Each row is a point on a tangle of strands that fork and nearly touch. The rows are in no order.
In the rows, 128 means zero.
Points whose rows are less than 125 apart are linked; no others are. Some points are linked to none.
<473>: [148  77 101 142 102 144 123 123 172 167 161  97 141 146 144 100 204 134
  84 134 121 157 134 105]
<917>: [126 101 128 129 164 161 161 140  74  89  76 150 131 164 164 137 118 135
 179  76 141 108 154 149]
<447>: [ 94 100 110 128 149 124 167 133 165 121 138 135 175 122 145 185 150  84
 112 163 142 141 114 136]
<439>: [131 208 174 119  80  73 110  72  29 142 143 128 123  89 104 144 129 148
 172 162 153 105 156 101]
<1019>: [144 190 136 148  96  70 111 132 106 142 163 133  97 108 119 106  85 108
 120 156 142  77  62  98]
<22>: [119 149 133 131 109 106 130  87  53 113 115 129 149  85 149 177 151 117
 124 180 136  92 119  91]
<994>: [116 136  95 103 125 149  97 134 125  97 143 142 142 151 119 136  76 128
 100  93 108 114 108 153]
<50>: [183 156  88  99  80 138 138 102  60  86  74 127 137 146 152 139  80 128
 146 125  99 151 123 122]
<65>: [ 77 134 171 159 103 130 128 136  52 112 101 121 153 164 154 151 100 145
 195 120 174 100 118 132]
<422>: [145 166 112 132 124 120 125 122 121 158 170 135 117  97 131 119  95 114
 111 112 104  93  71  84]
<97>: [134  59 122 106 144 136 158 185 184 207 143 148 159 196 104 108 194 154
 149  88 152 119 131 133]
<459>: [ 64 133 111 140 184  93 100 142 166 131 150 202 102 111 155 115 169 100
 106 184 135 103 116  75]
<1084>: [109 140 175 153 124 125 121  63 133 100 137 133 130  96 109 176 131 128
 132  96 153 127 146 141]
<105>: [ 93 182 140 134 123 126 132 152 139 113  92  74 176  88 140 105  86 118
 204 154 157 121 111 107]
<890>: [135 128 139 142  74 118 120  77  30 131 111 115 143 120 134 162 101 177
 139  98 142 105 145 111]
<446>: [106 103 121 119 172 175  95 145 116 118 107 105 128 128 149 189 132 116
 124 138 101 118 150 115]
<1069>: [139 151  92 154 110  98  93  94  91 140 146 108 137  89  99 154 117 107
 130 136 110 170 116 127]
<432>: [114  49 115 108 153 124 179 147  84  59  71 166 116 147 180  98 107 139
 110 137  99 121 168 198]
<671>: [123  49  97 115 158 145 130 107  93  69  68 135 121 161 154 103 128 148
  80 113 119 122 149 186]
<215>: [ 99 167  95 153 127 105 124 100  84 138 172 114 138 105  99 155  79  80
 137 114 123 118  90  96]
<81>: [ 98 100 150 134 173 134 138 201 197 153 174 153 117 165 139  83 197 114
 129 149 133 131 139  84]
<208>: [131 105 125 117 157 129 156 192 201 200 138 134 138 153 107  92 169 112
 186 100 148 126 141 163]
<328>: [138  63 113 111 117 142 119 130 186 141 141 136 156 191 152 109 204 149
  89 121 124 177 150 140]
<941>: [195 131 135 140  64 119 109 115  95 132 113 114 114 141 104 140 142 139
  80 123 117 104 123 123]
<688>: [126  69 104 107 172 152 184 190 153 140 147 158 162 148 111 148 128 126
 106 104 126 135 142 164]
<485>: [ 85  31 100 137 188 150 160 158 135 165 140 134 109 171 129 169 176 113
 126 141 117 137 104 131]
<441>: [ 95  76 139 119 178 150 158 199 168 147 138 138 108 167 111 148 209 109
 156 141 149 121 133 102]
<1070>: [153 129  80 136 136 145 113  63  32  91 125 169 128 142 139 186 140 177
 112  96 131 110 137 160]
<352>: [145 179 145 142 104 114 136  75  73  81 125 116 133 140 106 140  48 154
 140 110 113 158 128 171]
<33>: [116 118 122 174 149 129 102 104 131 163 176 145 112 102 104 141 157 156
  62 127 135  94 110  89]
<689>: [204 180 158 121  79  88 104 104  99 140 146 111  87 103  66 127 138 141
  91 137 135 125 109 124]
<1082>: [118  95  88  80 138 174 149 205 161 134 170 139 172 176 124 118 148 146
 109 115  99 169 126 131]
<805>: [ 91 184 176 142 108  91 134 145 151 146 107 149 100  51 109  96  79 139
 179 166 113 139 140  85]
<716>: [ 91 110 118 151 171 139 101 121 184 171 187 164 114 135 131 117 170 180
  60 139 130  96 107  69]
<828>: [134 162 120 144 127 174 138 111  97 106 116 110 164 127 197 131 128 126
 165 132 133 125 125 183]
<645>: [131 158 123 108 132 140  80 141 168  97 152 106 130 120 112 129 194 123
  96 132 129 141 135  99]
<88>: [151  86 134 109 153 145 160 133 166 100 118 110 126 153 131  84 130 140
  81  90 110 188 186 178]
<601>: [113 129 149 130 104 130 100 125 122 115 162 113 105 134 144 156  68 151
 114 108 135 105 104 152]
<37>: [168 173 163 130  87  76 136  60  29 132 146 113 145  98 104 173 109 147
 134 108 165  90 127 125]
<824>: [135  64 100 130 198 165 212 184 139 165 113 148 145 146 110 118 158 141
 110 105 111  99 151 189]
<24>: [ 99 118 162 153 131 131 138 164 161 135 149 134 114  97 142 141 155 119
 157 107 136 133 129 117]
<684>: [136 109  85 183 140 134 141 114 147 147 122  92 138 139 138  93 132  91
 140 106 124 129 116 122]
<814>: [166 132 117 138  57 113  89 129  94 119  80 116 125 116 126 130 118 136
 104 155 145  74 101 115]
<268>: [144 116 163 120 112 140 126 126 188 140 105  97  93 179 101  91  95 121
 168 106 117 183 131 144]
<514>: [131 102 103 116 126 150  97 120 121 141 114 164  88 138 159 149 154 160
 109  99 144  85 110 101]
<723>: [186  88 115  99 104 130 111 104 108 102  98 102 117 154 112 155 144 138
  47 121 107 130 157 120]
<866>: [154 135  72  87 105 144 102 106  95 129 117 181 103 111 129 178 118 158
 110 106 117 114 112  89]
<745>: [134 107 118 150 164 141 160 132 160 129  83  82 146 143 132  99 116  83
 174  94 142 130 144 156]
<248>: [142 215 143  67  86 117 123 139 155 116 122  79 114  94 111 114  97 142
 143 166 103 160  96 118]
<529>: [139 165 132 131 106  97 105 115 122 116 160 157 130  96  79 183 126 100
 114 152 106 180 119 118]
<1066>: [117 137 127 142 139 136 153  89 104  98 118 105 160 140 124 131  56 128
 114 136  87 182 146 202]
<710>: [105 170 122 151 117 147 101 105 108 104 135 145 147 106 184 152 128 119
 208 162 142 114 123 146]
<237>: [120 220 148 128  92 114 117 148 131 112 123 113 106  55 122  92 118 147
 159 183  99 139  93 112]
<825>: [111  45  84 130 154 159 116 135 131 132 108 106 123 152 152 168 140 138
  94 159 102 129 115 143]
<354>: [108 164 117 141 123  88  75 147 134 110 151 132 112  80 107 106 197 130
  83 162 116 122 126  95]
<817>: [160 182 164  94  62 120 120 126 126  86 110  87 108 140 116 137 112 138
 133 160 110 154  88 145]
<152>: [163 148  71  95 126 135 120  84  42 109 103 177 137 123 119 162 122 158
  78 114 126  87 124 115]
<804>: [122  74 141 167 151 139 185 145 103 125 128 138 141  99 147 141 103 142
 148  86 133 144 132 202]
<299>: [140 150 130 102 101 137 114 158 196 153 184 169 113  98 160 122 138 116
  95 154 115 143  96  95]
<320>: [123 104 124 153 119 127 153 113 104 106 125 129 155  96 134 172 127 158
 109  95 141 161 151 146]
<742>: [145 192 152 130 120 122 120  89 127 118 148 158 116 117 174 125 133  97
 156 183 133 127 103 121]
<176>: [170  78 123  87 128 137 151 115 163 126 145 104 151 206 149  79 150 122
 112 125 116 196 172 159]
<966>: [147 116 133  96 151 153 153 153 160 142  92 107 109 154 136 108 110 101
 187 103 125 169 133 159]
<861>: [159 107 158 119  96 126  93 115 176 177 138 112 103 158 113  83 109 120
 126 135 131 151 131  97]
<561>: [ 88 132  98 142 171 114 117 135 158 119 156 145 164 115 129 147 148  89
 134 170 139  99 107  95]
<1000>: [157 114  97 147 114 123 128  96 178 116 120 179 153 137 109 137 142 114
 122 114 167 141 130 147]
<291>: [146 130 138 189 107 106 117 118 135 131 120 100 129 169 134 107 119  98
 146 135 136 125  83 150]
<767>: [107  44 123 102 167 136 130 133 203 177 133 169 126 172 106 129 169 153
 136  93 187 110 123 132]
<1027>: [130  86 106  83 148 159 130 189 170 191  92 111 127 150 138  91 144 122
 176 111 116 158 155 158]
<457>: [102 183 219 135  93 118 102 118 126 131 109 130 121  76 126 131  70 163
 163 168 135 106 146  95]
<357>: [100 130 151 136  90 139 105 107  43 130 108 144 123 140 140 145  92 163
 181 134 145  83 127  99]
<836>: [121 207 149 147  95 113 106  96  85 117 133  81 168  96  99 132  57 153
 156 135 122 132 129 157]
<855>: [109 181 129 141 137  53  99 149 156 120 155 123 107 105 101  47 159 112
  65 184 116 116 129  83]
<1017>: [112 149 156 119 110 117  49 128 119 124 148 115  79 135 111 130 108 133
 134 115 142 110 101 124]
<501>: [130 118 113  91 115 153 131 176 184 145 204 141 137 150 123 116 135 135
 106 102 134 156 109 110]
<402>: [106 119 170 172 128 143 147 145  86  95 102 133 123 160 131 151  87 104
 189  94 143 140 134 125]
<749>: [140 160 135 131 150 185 167 110 106  79  79 142 152 139 183 124 110 131
 167  94 140 113 169 171]
<110>: [110 105 111 188 121 112 148 114 122 117 158 118 136  85 100 164 154 136
  84 120 147 131 111  93]
<348>: [ 82 199 182 150 111  87 104  76  75 138 130 139 117  59 121 141 114 157
 146 148 147  89 159  95]
<91>: [ 92 126 162 111 156 146  96 123 137 132 119  97 128  99 116 164 113 105
 117 139 129 104 164  76]
<384>: [169  97 116 105 170 162 230 194 117 143 112 110  90 181 108  77 127 109
 154  72  98 166 166 177]
<1026>: [ 94 177 153 114 121  32  94 102 134 144 145 167  83  68 124 134 133 102
 127 164 126 124 117  99]
<196>: [120 153 141 116 127 133 137 175 154 100 121  90 161 112 140 116 103  92
 171 167 128 129 113 134]
<323>: [124  61 121 113 159 159 124 118 177 188 127 158 101 133 156 150 177 161
 120 102 154 118 132 116]
<496>: [140 176 136 131 113  93  97 129 187 159 130 119 145 111  96  71 133 107
  98 199 102 113 118  69]
<1067>: [ 88 143 103 122 150 111 127 197 191 125 147 123 165  99 134  98 133  91
 142 157 143 103  98 103]
<531>: [173 105 112  98 135 130 152  81 128  87  78 126 123 122 140  82 110 126
 113  87 107 188 176 171]
<575>: [124 138 153 110 113 118  82 109 162 157 173 112  57 152 121 113 116 108
 126 121 119 125 114  89]
<491>: [ 81 105 140 143 177 106 132 169 188 166 174 159 101 116 153  73 179 133
  80 161 130 111 136  74]
<734>: [133  78 125 143 150 141 214 159 100 131  85 131 153 125 134 104 109 144
 167  94 111 130 162 237]
<344>: [172 201 156 145  80  84 115 112 131 135 154  90  91 115  66  98  98 125
 119 138 140 112  83 103]
<996>: [135  62  96  92 158 163 143  94 122 110  96 136 119 162 152 160 142 131
  55 122 111 133 155 127]
<414>: [128 112 143 138 112 133 100 147 192 159 116 117 138 145 112  98 101 100
 115 176 129 118 133  87]
<44>: [130 100 129 100 152 157 135 169 150 100 123 149 148 151 122 152 111 133
  99 104 128 116 142 192]
<82>: [157 124 111  97 112 142 127  94  99  81  69 145 130 137 141 131 105 107
 130 119 122 171 142 148]
<901>: [ 86 175 156 171 151 113 111  79  79 115 139 149 150  85 123 160 145 143
 161  99 160 108 144 116]
<594>: [156  75 119 136 182 138 233 189 138 140 120 136 115 159 120  85 150 130
 146  82 105 140 167 238]
<937>: [135 205 126 115 117 118 127 104  77  98 105  77 164  89 119 133  95 119
 172 132 136 119 120 119]
<961>: [156 109  96 151 130 151 121 124 145 149 119  67 121 154 145 107 164  86
 108 121  99 166 132  97]

Follow the links from the first point to the second, and from the first to the third. Name the last point that the two ways share.
<531>; <901>; <33> | <320>
<688>; <901>; <937> | <320>
<323>; <328>; <414> | <966>
<196>; <996>; <1084> | <491>
<248>; <890>; <855> | <348>

A fork is a point with three links, a tip a point with one. Leave the first point through the second and follow the links. Name the first fork or tip that comes.
<1027>; <208> | <1070>
<941>; <689> | <529>
<742>; <710> | <348>
<561>; <1067> | <1066>
<357>; <65> | <742>
<50>; <82> | <684>
<529>; <1069> | <941>
<1066>; <352> | <561>

A fork is a point with three links. Follow the links from the first point to the second and name the forks in between, in order.
<50>; <575> | <684>, <966>, <861>
<501>; <1084> | <688>, <594>, <320>
<357>; <196> | <348>, <320>, <491>, <561>
<215>; <561> | <941>, <996>, <825>, <491>
<33>; <861> | <320>, <594>, <688>
<459>; <745> | <491>, <320>, <594>, <688>, <861>, <966>
